Points, in no order, along strands that fork and pass close to each other.
Two points are linked if the straight distance between their rows is under 10.9. Some points are linked to none.
Q301: +0.59	-0.10	-1.80	+0.89	+0.20	-3.12	+2.34	-3.55	-2.38	-1.93	-1.98	-3.44	+5.12	-2.07	+2.18	+0.90	+2.85	+2.81	+2.44	-3.77	-2.26	+1.93	-0.17	-0.31	-0.70	-3.63	-1.05
Q298: +2.65	+3.05	+1.14	+2.46	+3.52	+2.65	-3.17	-1.36	+0.24	-2.17	-1.44	+0.01	+4.28	+0.13	-2.69	+0.20	+1.64	-1.85	-0.17	-2.68	+1.48	+3.54	-0.05	-2.82	-0.34	+0.01	-2.05
Q635: -1.29	-1.59	+0.18	+0.69	-1.05	-2.87	+1.73	-0.57	+2.15	-0.50	-1.42	-1.01	+0.11	+0.27	+3.31	-0.71	+2.14	+3.40	+5.82	-1.07	-0.21	-1.45	+0.86	+0.29	-0.64	-3.39	-5.25
Q351: +1.49	-1.11	+1.44	-2.04	+0.36	+2.40	+0.34	+0.27	+1.45	+2.24	-4.75	+3.31	+0.27	+2.32	+1.18	+0.11	-2.95	+0.30	-5.68	+4.02	-0.69	-0.44	+2.97	-2.20	+0.35	+2.65	+0.66
Q682: +2.96	+0.42	+0.95	+0.19	-2.28	-4.22	-0.69	-4.33	-5.08	+0.37	-3.11	+0.09	+1.57	+0.67	-2.54	-1.65	-1.50	+0.69	+0.84	-1.27	-2.06	+0.14	-1.20	-5.17	+4.78	-2.45	+2.05
Q270: -0.35	+1.42	+0.67	-0.57	+4.24	+3.52	-3.92	-0.73	+0.32	-0.69	+0.41	-2.15	+2.88	-0.09	+0.10	-1.20	+0.56	-0.03	-1.94	-2.14	+0.83	+0.36	-0.03	-1.63	-1.31	+4.59	-2.86
Q42: -1.57	-2.40	-2.70	-1.22	-4.07	-3.22	-1.25	+0.47	+3.62	-1.37	+0.23	+2.56	-2.92	-1.48	+2.33	+0.87	-0.91	-3.43	-5.11	+3.14	-0.12	+0.31	-1.62	+0.39	-2.82	+1.05	+2.22
Q907: +2.04	+0.54	-0.81	+1.48	-3.43	-2.40	-2.71	-1.58	-0.71	-1.16	-1.52	+1.08	-1.02	+1.48	-0.11	-0.16	-1.28	+0.70	+1.83	+1.71	-0.68	+1.88	-2.38	-3.12	+3.61	-1.13	+0.74
Q39: +1.56	-2.50	-4.70	+0.42	-2.46	-1.23	+0.72	+5.04	+3.36	+1.20	+1.89	+1.00	-4.16	-0.22	-0.84	-0.27	+3.17	-2.40	+1.45	+3.99	+1.04	-2.35	+0.44	+4.70	-4.20	+0.58	-4.25
Q946: -0.84	-0.81	+1.14	-3.14	+5.89	+6.39	-1.61	-0.86	-4.52	+1.91	-0.18	+2.72	+0.76	-4.77	+0.90	-0.04	-1.66	+3.07	-4.01	+0.75	+1.81	-1.64	+1.37	-0.07	+1.21	-1.41	-0.26
Q474: -4.12	+0.34	+1.22	-3.12	+2.95	+2.09	+0.16	-2.29	-2.56	-1.39	-1.93	-3.61	+5.24	+1.23	+2.28	+0.08	-1.27	+2.46	+0.90	-2.01	-2.62	+0.03	+0.71	-1.89	+2.45	-2.09	+1.48
Q489: +2.51	-0.65	-2.25	-0.48	+3.42	-0.93	+0.13	+1.32	-0.24	-0.17	+1.19	+2.63	-2.80	-4.07	-1.14	+3.94	-1.49	-3.76	-2.20	+1.40	-1.51	-0.51	-1.73	+2.76	-1.13	+1.51	-1.58
Q777: +2.71	+2.07	+1.30	+2.68	-4.46	-3.26	+2.75	-4.03	-4.20	+1.77	-2.82	-3.24	+5.09	+3.47	-3.92	-0.43	+3.39	+3.37	+4.34	-4.20	+0.89	-1.72	+1.39	-4.30	+1.51	-0.33	+1.06
Q894: +1.84	+0.91	+1.00	-0.81	-1.82	+0.66	-4.68	-5.87	-1.78	+1.28	-0.22	+1.50	+1.92	+5.47	-1.29	-0.44	-2.84	-1.88	-3.77	+0.51	+1.07	-0.13	-0.96	-3.38	+1.33	+4.10	+0.17
Q961: +0.82	+0.81	-1.71	-1.83	+2.64	+2.11	+0.52	+1.42	+1.42	+0.85	+4.33	+1.45	-2.03	-0.06	-3.36	-0.60	-1.07	-2.85	-0.59	-0.79	+4.05	-0.23	+0.13	+1.27	-2.08	+6.57	-2.21
Q383: +2.48	-0.29	-6.21	+1.10	+0.16	-0.86	-0.27	-1.66	+1.39	-0.63	+0.79	-0.48	+0.06	+1.79	-1.95	-1.55	-1.07	-0.40	+0.36	-1.25	+0.01	-2.80	+1.58	-1.01	+0.38	+0.33	-3.27
Q229: -2.53	-3.03	+1.02	-1.09	+2.44	+4.35	-1.53	+1.04	+1.42	+0.45	-1.52	-1.66	-2.53	-4.36	+5.18	+1.37	+1.18	-0.10	-2.01	+4.07	+0.20	+3.48	-1.93	+3.22	+0.88	-1.08	-1.08
Q696: -3.06	-0.35	-2.29	-1.33	+3.58	+3.23	-1.58	+3.53	+0.63	+0.98	+3.81	-0.88	-0.08	+0.22	+1.74	-3.20	-0.40	+2.39	-4.24	+1.27	+2.74	-1.03	+3.18	+2.18	-1.73	+4.31	+0.79
Q636: +0.40	+2.16	-1.00	+4.72	-4.69	-2.90	-1.52	+0.16	+0.53	-1.18	+5.47	-0.41	-2.69	+2.49	-2.98	-3.48	+1.74	-1.11	+5.16	+0.40	+0.95	+2.17	-5.38	+0.46	+1.37	-1.21	+0.48
Q27: +3.10	-2.03	+1.97	+3.30	-2.95	-0.22	+1.22	+2.01	-1.73	-1.27	-2.97	-3.31	+3.37	+1.06	-3.21	-2.00	+1.26	+1.56	+6.15	-5.28	-3.10	-0.34	+2.41	-0.68	+1.89	-3.11	+0.93
Q631: -0.78	+0.04	+1.66	-1.34	-1.70	-3.78	-3.57	-0.56	-1.35	-0.15	+0.30	+0.99	+1.75	+6.40	-2.49	-6.53	-2.25	+2.69	-0.79	-1.25	+2.34	-1.73	+3.86	+1.49	+0.44	-0.23	-0.81
Q252: +0.67	+3.31	+2.53	-1.26	+0.76	+2.14	-4.24	-0.23	+0.71	+0.93	+1.69	+0.29	+1.79	+1.37	-2.28	-3.08	+1.87	-3.09	-1.20	-2.11	+4.37	+0.24	-1.01	-0.33	-2.29	+6.41	-2.24
Q349: +2.30	+1.40	+2.03	-2.37	+0.32	+2.00	-3.42	-1.81	-2.27	+1.57	-3.17	+4.02	+1.38	+3.38	-1.39	+0.55	-0.96	-1.56	-3.83	+3.70	-1.17	-0.39	+0.54	-2.28	+0.32	+3.08	+0.29
Q303: -0.18	-2.48	-3.35	-0.98	+0.15	-0.32	+0.82	+3.29	+3.35	+0.69	+1.30	-2.03	-1.24	+0.25	+0.81	-2.30	+0.43	-0.25	-0.69	+5.33	+0.98	-1.10	+1.73	+7.40	-2.03	-0.90	-1.71
Q558: +3.08	+0.07	-0.79	-0.25	+0.45	+1.65	-2.26	+3.99	-1.30	+0.32	+2.54	+1.05	+1.01	+4.23	-2.13	-5.60	+0.52	+0.66	-2.13	+1.86	+0.83	-0.12	+2.71	+4.42	-1.24	+1.94	-4.97
Q155: +3.63	+1.51	+0.70	+6.46	-3.83	-2.72	+2.41	-3.67	-0.13	-0.39	-2.89	-0.59	+3.11	+1.43	-4.51	+0.95	+2.02	+3.05	+5.09	-2.11	+0.92	+1.89	+1.61	-5.20	+1.35	-2.43	+3.10
Q854: -1.59	+0.87	-3.00	+1.19	-2.55	-0.67	+0.29	+2.10	+3.62	-0.93	+0.49	+0.23	-0.67	+0.24	+4.37	+1.61	+2.55	+0.81	+3.65	+1.17	+0.43	-0.45	-1.66	+2.18	-2.10	-3.08	-6.07
Q65: -0.89	-1.93	-0.11	+0.60	+1.93	+4.41	+1.72	+4.50	+0.12	+1.59	+2.46	+2.30	-3.80	-6.70	+3.92	+5.00	-1.29	+2.00	-4.93	+4.01	+2.39	-1.68	+0.19	+3.68	-0.28	+0.09	+4.15
Q206: +0.00	+1.10	-0.61	+4.64	+0.04	+2.56	+0.39	-0.48	+4.89	-2.26	-0.97	-5.25	+3.45	+1.69	+0.46	+0.77	+1.01	+0.98	+3.52	-1.52	-0.96	+1.60	-0.40	-2.19	+1.07	-0.99	+1.16
Q424: +0.11	+0.14	-3.61	+0.16	-1.52	-0.99	+3.54	+3.15	+0.81	+0.17	+2.84	+3.50	-4.87	+2.05	-3.45	+0.68	+4.43	-3.35	+2.73	+2.96	+1.78	-0.47	+0.19	+3.18	-2.49	+3.44	-2.34
Q655: -0.12	+2.32	+3.01	-4.25	+3.34	+3.34	-0.51	+0.62	+1.65	+0.47	+0.81	+7.97	-3.74	+0.64	-0.54	+2.47	-1.51	-3.75	-3.22	+1.10	-1.46	-0.58	-2.35	-1.93	-1.21	-0.53	-2.39
Q265: -1.40	-3.22	-3.60	-1.10	+1.58	+2.49	+2.16	+2.12	-0.95	+2.63	-1.42	-1.75	-1.00	-4.09	+2.81	-3.20	-0.38	+2.32	-1.28	+3.69	+3.07	-1.70	+3.16	+6.19	+1.64	-1.88	-1.42
Q17: -1.08	-0.02	+3.00	-1.44	-0.23	+0.37	+0.48	-2.49	-3.36	+1.93	-4.58	-4.19	+5.30	+2.10	-2.17	+0.05	+0.47	-2.13	+1.44	-7.83	+1.41	-4.36	+1.21	-3.27	+0.81	-0.10	+0.56
Q879: +2.81	+2.61	-2.92	-2.05	+1.18	+2.28	-1.98	-0.42	-1.47	+0.36	+0.08	+3.42	+2.73	+1.87	-0.40	+0.25	+0.56	-1.88	-3.96	+4.40	-2.22	+1.48	-1.75	-2.42	-1.48	+0.96	+1.62
Q220: -0.16	+0.94	+1.50	-2.11	+3.97	+5.09	-0.67	+3.00	-1.51	+1.11	+3.84	+2.55	+0.42	-1.64	-2.25	+1.00	-2.36	-2.20	-2.42	-2.59	+4.10	-2.26	-0.13	+2.41	-2.44	+7.12	+2.57
Q825: +0.51	+3.68	+3.01	+3.47	-2.33	-3.14	-3.58	-3.09	-1.60	-2.31	+2.07	-0.33	-2.38	+0.17	-0.74	+0.91	-0.77	+2.21	+3.24	+0.68	-2.42	+3.11	-3.11	-3.42	+2.21	+0.49	+0.84
Q910: -3.55	+1.67	-0.17	-1.00	+2.04	+0.84	+1.91	+1.58	+4.06	+0.16	+1.22	-1.07	-5.90	+3.59	-0.10	+1.69	+0.37	+0.38	-4.83	+2.69	+2.92	+1.86	+3.77	+3.91	-3.02	+2.35	-0.23
Q666: +1.72	-3.06	-4.43	-2.32	+2.46	-1.34	-0.86	-0.21	-1.27	+1.97	-1.99	-1.17	+1.56	+3.27	-3.34	-1.35	-0.22	-0.39	-1.16	-0.42	-0.42	-3.26	+4.95	+0.54	+0.75	+2.47	-2.23
Q947: -0.20	-3.76	-1.16	-2.54	+4.51	+1.54	-0.93	-0.65	+2.69	+0.47	+1.67	-0.98	+0.06	-2.50	+0.96	-3.71	+2.02	+0.70	+2.15	-0.92	+2.40	+2.58	-1.28	+2.05	-1.54	-1.09	-2.49
Q929: -1.00	+1.71	+2.84	-4.05	+6.34	+6.85	-1.61	+0.21	+1.25	+2.61	-0.36	+4.21	+0.42	-1.78	+0.05	+1.42	-2.41	-0.74	-2.37	+0.74	+0.65	-2.48	-0.86	-1.38	+0.68	+0.19	-0.45
Q813: +0.31	+2.04	+3.07	-1.88	+0.06	+0.13	+0.37	+0.67	+0.38	+1.48	+1.90	+7.79	-6.11	+2.10	-0.25	+1.08	-0.50	-4.22	-4.64	+3.27	-2.60	+2.09	-2.53	-1.91	+0.78	+0.48	+0.35
Q218: -0.26	-1.52	-2.29	-0.58	+4.60	+1.09	-1.29	-0.64	+1.74	-0.93	+0.36	+0.70	-1.40	-5.42	-0.16	+2.09	+2.31	-3.49	-0.08	-0.22	+0.61	+2.80	-3.76	+1.37	-3.04	-1.38	-2.87
Q844: +1.10	-0.65	-0.12	-0.92	-1.63	-0.78	+6.38	+3.93	-0.37	+0.50	+2.07	+3.45	-4.54	+0.73	+2.24	+4.26	+0.40	-1.53	-4.42	+2.29	+2.11	+2.17	-0.09	+3.83	-3.05	+4.54	+3.50
Q159: -1.25	+0.41	+0.11	-0.21	+3.91	+3.13	+2.17	+2.90	+2.81	-0.12	-1.15	+0.25	-4.03	+1.58	-0.87	+3.62	-1.73	+3.46	-5.16	+0.84	+3.68	+0.01	+7.36	+4.07	-1.73	-0.88	+2.28
Q800: +3.18	-1.12	+2.09	+4.95	-3.83	-3.25	+2.04	-3.58	-2.19	-0.91	-3.31	-0.23	+1.25	-4.07	-1.36	+4.61	-1.68	-0.17	+3.53	-3.05	-5.22	+2.16	-1.31	-2.60	+1.90	-6.06	+3.09
Q586: -1.54	-1.97	+3.76	+0.89	-3.85	-3.91	-1.55	-0.94	-1.16	-1.18	+0.93	-0.92	-1.35	+2.25	-0.22	-1.93	-2.36	+3.93	+3.76	-1.68	-2.85	-1.55	+3.74	-0.31	+1.90	-1.19	+1.84
Q827: -2.78	-1.09	+0.21	+0.21	-2.69	-3.04	-1.48	-0.03	+5.61	-2.24	+1.33	-4.34	-1.57	-0.01	+1.90	-1.18	-0.49	+0.19	+1.95	+2.23	-1.52	-0.43	-0.60	-0.45	-0.39	+2.21	+1.84
Q885: -3.87	-0.79	+1.71	-1.53	+2.54	-2.41	+0.05	+0.70	+3.00	-0.13	-2.60	-1.69	-3.34	+2.31	+1.09	-4.44	+0.39	+4.30	-1.93	+0.49	+1.56	+0.19	+5.84	+0.72	-1.92	-1.15	-1.49
Q764: -0.66	+0.33	+0.92	-0.58	-3.15	-1.07	-1.22	+2.35	+3.08	-0.03	-4.08	+2.81	-3.12	+3.26	+0.97	-1.78	-2.25	+1.67	-1.92	+4.18	+1.38	+2.16	+3.86	-1.33	+1.23	+0.75	+0.70
Q258: +2.42	-0.49	-2.36	-1.85	+0.58	-0.85	-1.13	+2.10	+0.55	-0.71	+3.54	+0.03	+3.24	+4.28	-0.83	-6.37	-0.03	-0.71	+2.36	+1.15	+0.61	-0.48	+0.48	+4.13	-1.04	-3.00	-3.59
Q672: -0.81	-2.43	-1.26	-0.69	-0.55	+0.48	+2.23	+3.50	+0.31	+1.87	+2.44	-2.36	-2.64	-3.82	+0.74	+3.48	+3.56	-2.66	-4.97	+4.33	+1.00	+0.57	-2.67	+8.63	-4.03	+3.38	+1.73
Q663: -1.42	-0.71	+0.17	+0.43	+2.31	-0.62	+3.56	-1.26	-2.05	+0.41	-3.30	-4.48	+4.67	-5.10	+1.77	+0.51	+4.11	+1.93	+2.70	-5.12	-1.04	+1.27	-1.79	-2.70	+0.00	-6.51	+3.26
Q384: -0.11	+4.35	+2.65	+0.43	-1.62	+0.05	-0.65	+0.05	-1.79	-0.16	+1.98	+5.16	-4.97	+0.35	-1.83	-1.62	-2.19	-3.65	-1.65	+2.11	-0.23	+2.28	-4.62	-3.34	+1.97	+2.17	-0.75
Q21: +0.64	-0.75	+0.84	+1.03	-3.15	-2.68	+2.59	-3.35	+2.52	-1.10	-0.32	-2.36	+0.33	+1.66	+0.05	+0.77	+2.84	+5.21	+8.43	-1.55	-1.90	+0.33	+1.11	-0.84	-2.09	-1.53	+0.30
Q80: +0.14	-2.57	+3.33	+0.27	-5.54	-1.90	+1.08	-2.12	-0.48	-0.99	+1.17	-0.18	-1.95	+0.70	-0.72	+1.22	+0.04	+4.13	+7.77	-3.71	-4.05	+0.36	+3.06	+1.80	-0.41	-0.99	-0.08
Q495: -2.02	+3.31	-1.19	+1.05	+0.41	+4.31	-0.64	+0.85	+3.54	-2.56	-0.58	-1.86	+1.26	+2.26	+0.75	+2.76	+0.00	-0.26	+1.82	+0.85	-1.00	+0.00	-1.39	-3.17	+1.47	-0.02	-0.82
Q559: +2.00	-0.81	-7.12	+0.21	-0.01	-1.72	+0.05	+1.04	-0.19	-0.56	+2.67	+2.16	-2.61	-0.11	-1.25	+2.91	-2.11	-3.21	-1.35	-0.89	-0.59	-1.61	+0.84	+2.67	-0.80	+0.92	-2.89
Q486: -2.06	-0.50	-0.61	-2.44	+0.69	-3.37	+2.57	+1.22	-1.57	+0.40	-2.03	-5.53	+3.16	+0.51	-1.41	-5.05	+1.08	+1.97	+3.48	-2.90	-1.05	-3.51	+2.59	+0.67	+1.84	-2.53	-1.56
Q921: -0.23	+1.37	+0.80	-0.93	+4.16	+1.29	-2.48	-0.43	+1.22	-0.81	+2.11	-2.78	+3.28	-1.25	-0.66	-6.74	+0.85	+2.77	+1.65	-2.47	+2.85	-0.22	+0.38	+0.71	-2.17	+0.80	-3.55
Q456: +0.26	-2.43	-4.43	-2.63	+1.80	+1.18	+1.25	+2.42	-1.10	+0.91	-2.70	+1.66	+1.23	-5.30	+2.94	-0.37	-2.40	+1.08	-1.97	+2.15	+0.98	-0.27	+0.95	+2.93	-0.51	-1.62	-0.26
Q948: -2.80	-2.78	+2.26	-0.46	-2.90	-3.88	+0.14	+0.05	+3.33	-0.71	-0.43	-4.12	-1.64	+1.61	+3.34	-1.23	-2.27	+1.83	+0.83	+1.24	-3.08	-0.68	+3.01	+0.66	+1.10	-1.81	+1.73
Q920: -0.18	+2.59	+1.84	+0.98	+1.87	-2.44	+2.44	-3.06	-3.45	+0.77	-4.20	-3.41	+6.30	+1.53	-4.64	+0.19	+3.57	+0.68	+2.32	-7.26	+2.15	-1.78	+2.37	-4.95	-0.10	-1.49	-0.29
Q341: +0.52	+1.89	+0.42	+3.34	-3.44	-1.27	-1.33	+1.86	+3.60	-2.86	+2.95	-3.19	-0.31	+0.25	-0.14	-4.02	+1.32	-1.76	+4.14	+2.71	-1.38	+0.08	-2.43	+1.27	-1.60	-0.42	-0.12
Q875: -0.79	+1.21	-0.67	-1.56	-3.51	-4.86	-3.57	-1.36	-2.55	-2.72	-3.76	+1.78	+0.05	-1.59	+2.71	+0.42	-2.12	+0.84	+1.80	+3.03	-2.27	+0.65	-0.74	-1.53	+1.50	-2.41	+1.16
Q724: -0.25	-0.84	+2.99	+1.03	-4.41	-1.53	-4.43	-1.55	-2.03	+0.30	-0.40	-0.79	+1.46	+6.13	-0.45	-3.59	-1.94	+3.50	+1.80	-2.37	-0.74	-2.24	+2.68	-1.10	+2.38	+1.59	-0.21
Q109: +1.36	+2.53	+0.26	-2.54	+4.33	+4.15	+5.04	+1.95	-2.33	-0.08	+3.43	+4.82	-1.01	-0.62	-1.33	+8.47	+0.94	-2.93	-0.05	+0.43	-0.60	-1.17	-3.57	+1.48	-1.91	+2.52	+2.32
Q992: +1.95	+0.10	-2.90	-3.43	+2.93	+1.32	+1.35	+1.08	-0.48	+2.17	-3.87	+3.45	-0.15	-4.52	+1.75	+3.30	-2.58	-1.71	-2.35	+3.43	-2.27	-2.59	+0.63	+0.70	-0.13	-1.99	-1.31
Q243: +2.78	-2.70	+0.92	-1.06	+1.02	+0.89	+0.29	-1.92	+1.49	-1.08	-2.61	+1.08	+0.92	-2.59	+2.29	+0.10	-2.13	-3.18	+1.32	-1.96	-2.63	+2.28	-3.07	-2.13	+1.50	-3.58	-1.21
Q299: -1.82	-2.62	-1.86	-0.45	+4.10	+5.42	+0.78	+0.49	+1.20	+1.95	+4.81	-1.53	-3.79	-3.85	-1.00	+1.47	+1.56	+1.72	+0.81	+3.34	+4.30	-0.35	+0.59	+4.30	+1.65	+0.63	+0.05
Q572: +0.04	+3.26	-1.00	+3.52	+2.91	-0.41	+1.36	-2.76	+1.21	-2.48	-0.88	-1.02	+5.26	-3.35	+4.12	+2.40	-0.27	+1.79	-0.10	-3.02	-1.69	+2.20	-2.20	-3.68	-0.83	-3.84	-0.16
Q595: +1.27	+0.11	+2.91	+7.15	-2.34	-2.05	-0.01	-1.82	+2.62	-2.66	-1.09	-0.60	+0.78	-2.14	-1.25	+2.69	-2.50	-3.61	+2.42	-2.33	-3.51	+3.03	-2.58	-2.92	+2.72	-5.31	+3.01
Q487: -2.59	-2.45	-1.50	-2.90	+2.71	-0.27	-0.39	+2.29	-0.85	+1.49	-3.91	-4.02	+2.37	+0.22	-1.42	-4.42	-0.28	+0.15	-1.68	-1.45	+0.00	-4.10	+4.09	-0.36	+1.57	+0.96	-0.57
Q193: +0.74	-1.94	-1.18	-0.38	+4.53	+5.54	+0.05	+2.67	-1.57	+2.00	+3.98	-0.30	+0.27	-2.25	+0.24	+1.33	-2.52	+1.75	-4.39	+0.03	+3.05	-3.25	+2.50	+1.49	-0.61	+5.67	+3.33
Q601: -0.48	-2.11	+0.79	-3.35	-3.50	-6.44	+1.96	-3.10	-1.33	-1.37	-2.83	-0.75	+1.36	-2.69	+1.19	-1.62	-0.93	+1.02	+3.52	+0.01	-1.19	+0.64	-0.53	-0.90	+0.15	-2.51	+2.76
Q338: +0.17	+1.87	-2.31	+0.17	-1.98	-0.09	-0.03	+1.75	-0.25	-1.68	+0.62	+1.58	-2.74	+1.82	-1.50	+1.59	+3.56	-3.92	+0.73	+4.30	+0.33	+3.88	-1.58	+1.40	-1.22	+1.38	-2.86
Q401: +1.47	-0.77	+4.66	-0.15	-2.82	-1.80	+4.96	-3.13	-3.45	-0.21	-2.18	-3.52	-0.01	-3.61	+0.01	+2.34	-2.70	-0.37	+3.32	-3.50	-6.09	-0.01	-0.28	-2.76	+2.71	-2.00	+1.77
Q149: +0.99	+2.08	+1.93	+1.03	-0.42	+1.75	-5.30	-0.87	-2.84	-1.01	-2.25	+1.23	+5.15	+3.29	-2.72	-0.26	-0.15	-1.39	+2.02	-2.74	+1.91	+1.17	+1.09	-1.05	+1.79	-0.10	-2.32
Q122: -0.88	-0.92	-1.51	+0.69	-4.94	-4.48	-1.81	+1.98	+2.20	-1.23	+3.11	+1.73	-2.90	+2.39	+1.71	-6.61	-1.06	-0.03	-1.22	+3.00	+0.69	+0.74	+0.77	+2.50	-1.17	-0.91	-0.47
Q490: -3.53	-2.28	+0.63	-0.23	+0.71	+2.73	-0.73	-0.97	+2.31	-0.53	-2.48	-5.36	+0.60	-3.95	+4.58	+0.26	-0.30	+0.90	+1.92	+1.33	-2.53	+0.25	-2.02	+1.57	+1.85	-2.22	+0.37
Q178: -2.81	-3.04	-0.92	-2.07	+4.86	+4.11	+0.72	-2.32	-2.29	+2.37	+0.30	-1.42	-0.29	-4.13	+3.75	-2.71	-2.50	+5.25	-4.79	-0.87	+1.44	-1.18	+2.07	-0.33	+1.77	-0.04	+0.01
Q531: +1.18	+5.01	-3.43	+1.19	-1.36	+2.14	-1.04	-0.85	-3.29	-1.85	+0.97	+2.50	+1.39	+1.78	-1.74	+2.53	+1.63	-2.56	-1.50	+3.54	-0.73	+3.85	-3.99	-1.79	+0.28	+1.68	-0.28
Q267: +3.41	+1.18	+1.98	+7.99	-3.77	-1.02	-2.59	-1.56	-1.53	+0.41	+4.36	-0.70	-2.15	+2.92	-4.79	-2.14	-0.07	+4.58	+5.18	-2.33	+0.50	+0.85	-3.62	+0.38	+2.47	-1.03	+1.29
Q932: -1.09	+1.02	-3.50	-0.30	-3.89	-2.93	-1.20	-0.34	+1.89	-3.02	+2.39	+2.10	-2.21	-2.94	+2.32	-0.18	-1.85	-4.05	-1.05	+0.67	-0.20	-0.09	-4.68	-2.17	-2.07	+1.12	+1.43
Q30: +1.55	+2.03	+3.91	+3.70	+1.68	+3.48	+0.02	-2.00	+2.92	-0.40	-3.15	-2.29	+5.42	+0.33	-1.07	+0.58	+0.93	+0.31	+1.72	-5.24	+0.32	+0.71	+0.43	-4.51	+0.57	+0.96	+1.14
Q315: -3.90	+0.78	-0.85	-0.66	+2.29	-1.49	-1.66	+2.49	+2.80	-0.26	+1.92	-0.69	-3.75	+3.46	+1.99	-2.37	+1.31	+1.69	-3.22	+0.74	+1.17	-0.89	+3.98	-0.33	-1.44	+2.94	-2.31
Q458: -2.12	-0.18	+0.61	-2.85	+1.73	-0.59	+5.26	-0.12	-3.28	+2.29	-1.32	-7.77	+2.31	-5.02	+0.60	-0.69	+4.72	+4.16	+4.03	-3.47	+0.63	+0.31	-1.61	-1.50	+1.41	-3.68	+2.29
Q818: +2.95	+1.41	+1.95	+5.63	-2.83	-2.37	-3.17	-3.04	-3.71	-2.13	+4.38	-0.47	-0.47	+0.41	-3.55	-0.17	-3.38	+4.50	+4.20	-2.62	-2.73	+2.01	-0.59	+0.25	+2.64	-0.80	+2.45
Q935: -4.48	-1.57	+1.15	-3.48	+4.13	+1.48	+0.58	-1.48	-2.25	+0.74	-2.29	-4.01	+1.48	-4.09	+4.36	-2.55	-1.22	+3.09	-0.71	-0.39	-0.46	-1.39	+0.07	-1.54	+2.12	-1.98	+1.48
Q544: +2.07	-1.73	-1.64	-1.12	+0.24	+2.31	+2.31	+2.34	+1.37	+1.19	-0.95	+2.45	-1.94	+1.23	+2.45	+2.86	-1.73	-0.47	-5.82	+3.91	-0.63	+0.74	+2.36	+1.41	-1.07	+2.90	+2.93
Q293: -0.27	+0.38	+2.28	-2.19	+4.70	-0.39	+5.72	+4.88	-2.32	+1.18	+2.53	+4.33	-2.99	-2.71	+1.59	+8.18	+1.01	-1.46	-0.97	+1.38	+1.08	-3.56	-2.95	+3.09	-1.56	+1.47	+6.08
Q619: +2.10	-0.06	+1.81	+8.91	-2.03	-2.15	+2.43	-1.95	+4.10	-1.16	+0.30	+0.59	+2.94	-0.02	-2.93	+3.75	-0.29	-0.09	+1.81	-1.65	+0.23	+4.98	-0.40	-5.29	+2.25	-3.08	+2.84
Q15: +1.04	-3.13	-1.06	+0.04	-2.59	-3.18	-1.93	+0.91	+2.21	+0.08	+2.28	+0.22	-0.10	+5.76	-1.41	-7.37	-0.85	+0.43	+1.18	+2.97	-0.76	-2.06	+3.04	+1.62	+0.40	-2.38	-0.30
Q662: -0.34	+4.51	-1.14	+2.15	+1.67	+2.25	-0.34	-1.19	+2.71	-2.05	-0.06	+1.18	+1.32	-1.51	+3.48	+4.13	+0.96	-0.84	-0.80	-0.90	-3.63	+1.39	-3.39	-4.12	-1.71	-2.39	-1.16
Q51: -1.23	-3.90	+1.23	-0.66	+1.94	+2.85	+2.10	+4.73	+0.46	+1.40	+2.67	+3.17	-3.98	-5.70	+2.47	+8.53	+1.63	-1.05	-3.73	+2.74	+0.87	-4.19	-3.50	+3.94	-2.69	-0.18	+4.72
Q652: +2.88	+2.26	+1.32	+1.35	-3.98	-0.57	-3.52	-4.07	-5.80	+0.72	-2.79	+2.63	+5.21	+2.97	-2.53	-0.24	-1.48	+1.08	+1.15	-3.78	+1.49	-0.04	-0.54	-4.09	+2.46	-2.11	+0.53
Q302: -1.59	+2.77	-1.69	+0.75	-4.77	-5.32	-1.83	+1.92	-0.78	-1.98	+1.64	+1.10	-3.72	-1.32	-0.46	-0.31	+3.59	-2.62	+0.93	+2.95	+1.43	+2.69	-3.41	+3.29	-1.25	-1.39	-4.22
Q789: -0.29	-0.81	-0.17	-0.86	-1.28	+0.50	+5.59	+2.70	-3.04	+0.43	+2.64	+2.19	-2.48	-2.22	+1.48	+2.69	+2.34	-5.36	-3.26	+3.66	-2.91	+1.63	-2.61	+5.37	-3.34	+5.54	+3.01
Q780: -3.53	-4.35	-0.39	-1.05	+1.06	+2.77	-0.46	+2.83	+2.61	+1.83	-0.25	-0.59	-3.38	-1.44	+2.04	+4.46	+2.44	-2.14	-3.77	+2.92	-0.31	+2.55	-1.71	+6.33	-1.53	+0.68	-0.39
Q414: -1.59	-1.56	-0.99	+1.12	-5.56	-3.84	-0.39	+3.07	+2.44	-0.29	+1.30	+1.93	-6.59	+0.79	+0.74	-1.75	-1.13	-4.68	-5.17	+1.92	+2.13	+2.58	+0.51	+2.68	-1.03	+0.23	+1.13
Q850: -2.12	-0.10	+3.85	-3.56	-0.78	-1.42	+0.52	-2.32	-3.32	+3.26	-5.75	+0.05	+2.68	+1.90	+0.32	-1.02	-2.52	-1.46	-1.31	-4.60	-0.03	-4.81	+0.95	-5.46	+3.14	+0.94	+0.12
Q473: +2.35	+2.33	+1.18	-2.77	+4.00	+4.28	+1.33	-0.08	-0.55	+1.11	+3.58	+6.36	-0.36	+1.59	-2.84	+4.58	+0.13	-5.57	-2.35	-0.49	-0.94	-0.92	-2.59	-1.43	-1.02	+2.12	+0.12
Q752: -1.16	+0.99	+2.25	-4.10	-0.83	-0.63	+5.57	+0.13	-2.18	+2.88	-1.24	-5.31	+3.94	-0.14	+1.34	-5.05	+0.71	+4.04	+1.16	-4.72	+2.92	-3.36	+1.08	-1.46	+1.62	+0.20	-0.99
Q727: -0.08	+2.71	-2.33	+6.60	-0.39	-3.09	-2.54	-1.27	+1.46	-3.38	+2.88	-2.01	-0.22	+2.14	-2.06	+1.34	+2.30	-1.57	+3.51	-4.30	-1.64	+1.36	-1.72	-2.74	+0.83	-1.68	-3.34
Q703: +0.79	-0.86	+2.54	-2.15	-3.29	-0.30	-3.26	-5.79	-2.59	+3.86	-4.98	+0.79	+3.37	+3.53	+1.31	-0.99	-1.29	-0.58	-1.45	-3.00	+1.81	-3.62	+1.62	-4.23	+1.52	+4.28	-0.25

A fork is a point with three links, a tip a point with one. Leave the first point through the second and follow the links. Name the first fork or tip that comes.
Q349; Q894 -> Q401
Q595; Q619 -> Q349
Q458; Q663 -> Q298
Q907; Q825 -> Q586

A fork is a point with three links. Follow the links from the first point to the second and name the forks in between, in order.
Q636; Q315 -> Q907 > Q298 > Q270
Q458; Q424 -> Q298 > Q270 > Q489
Q351; Q487 -> Q349 > Q338 > Q489
Q558; Q663 -> Q15 > Q586 > Q907 > Q298
Q559; Q178 -> Q489 > Q338 > Q349 > Q351 > Q935
Q586; Q885 -> Q907 > Q298 > Q270 > Q315
Q487; Q458 -> Q489 > Q270 > Q298

Name the points in between on the shortest way along the links from the first point to the second, in order.
Q789; Q473 -> Q672 > Q780 > Q229 > Q490 > Q935 > Q178 > Q946 > Q929 > Q655
Q220; Q672 -> Q961 > Q252 > Q270 > Q921 > Q947 > Q218 > Q489 > Q992 > Q456 > Q265 > Q303 > Q39 > Q424 > Q338 > Q531 > Q879 > Q349 > Q351 > Q544 > Q844 > Q789
Q932; Q80 -> Q42 > Q414 > Q122 > Q15 > Q631 > Q724 > Q586
Q558; Q662 -> Q258 > Q15 > Q631 > Q724 > Q586 > Q948 > Q827 > Q341 > Q636 > Q267 > Q818 > Q825 > Q907 > Q682 > Q652 > Q149 > Q298 > Q30 > Q206 > Q495
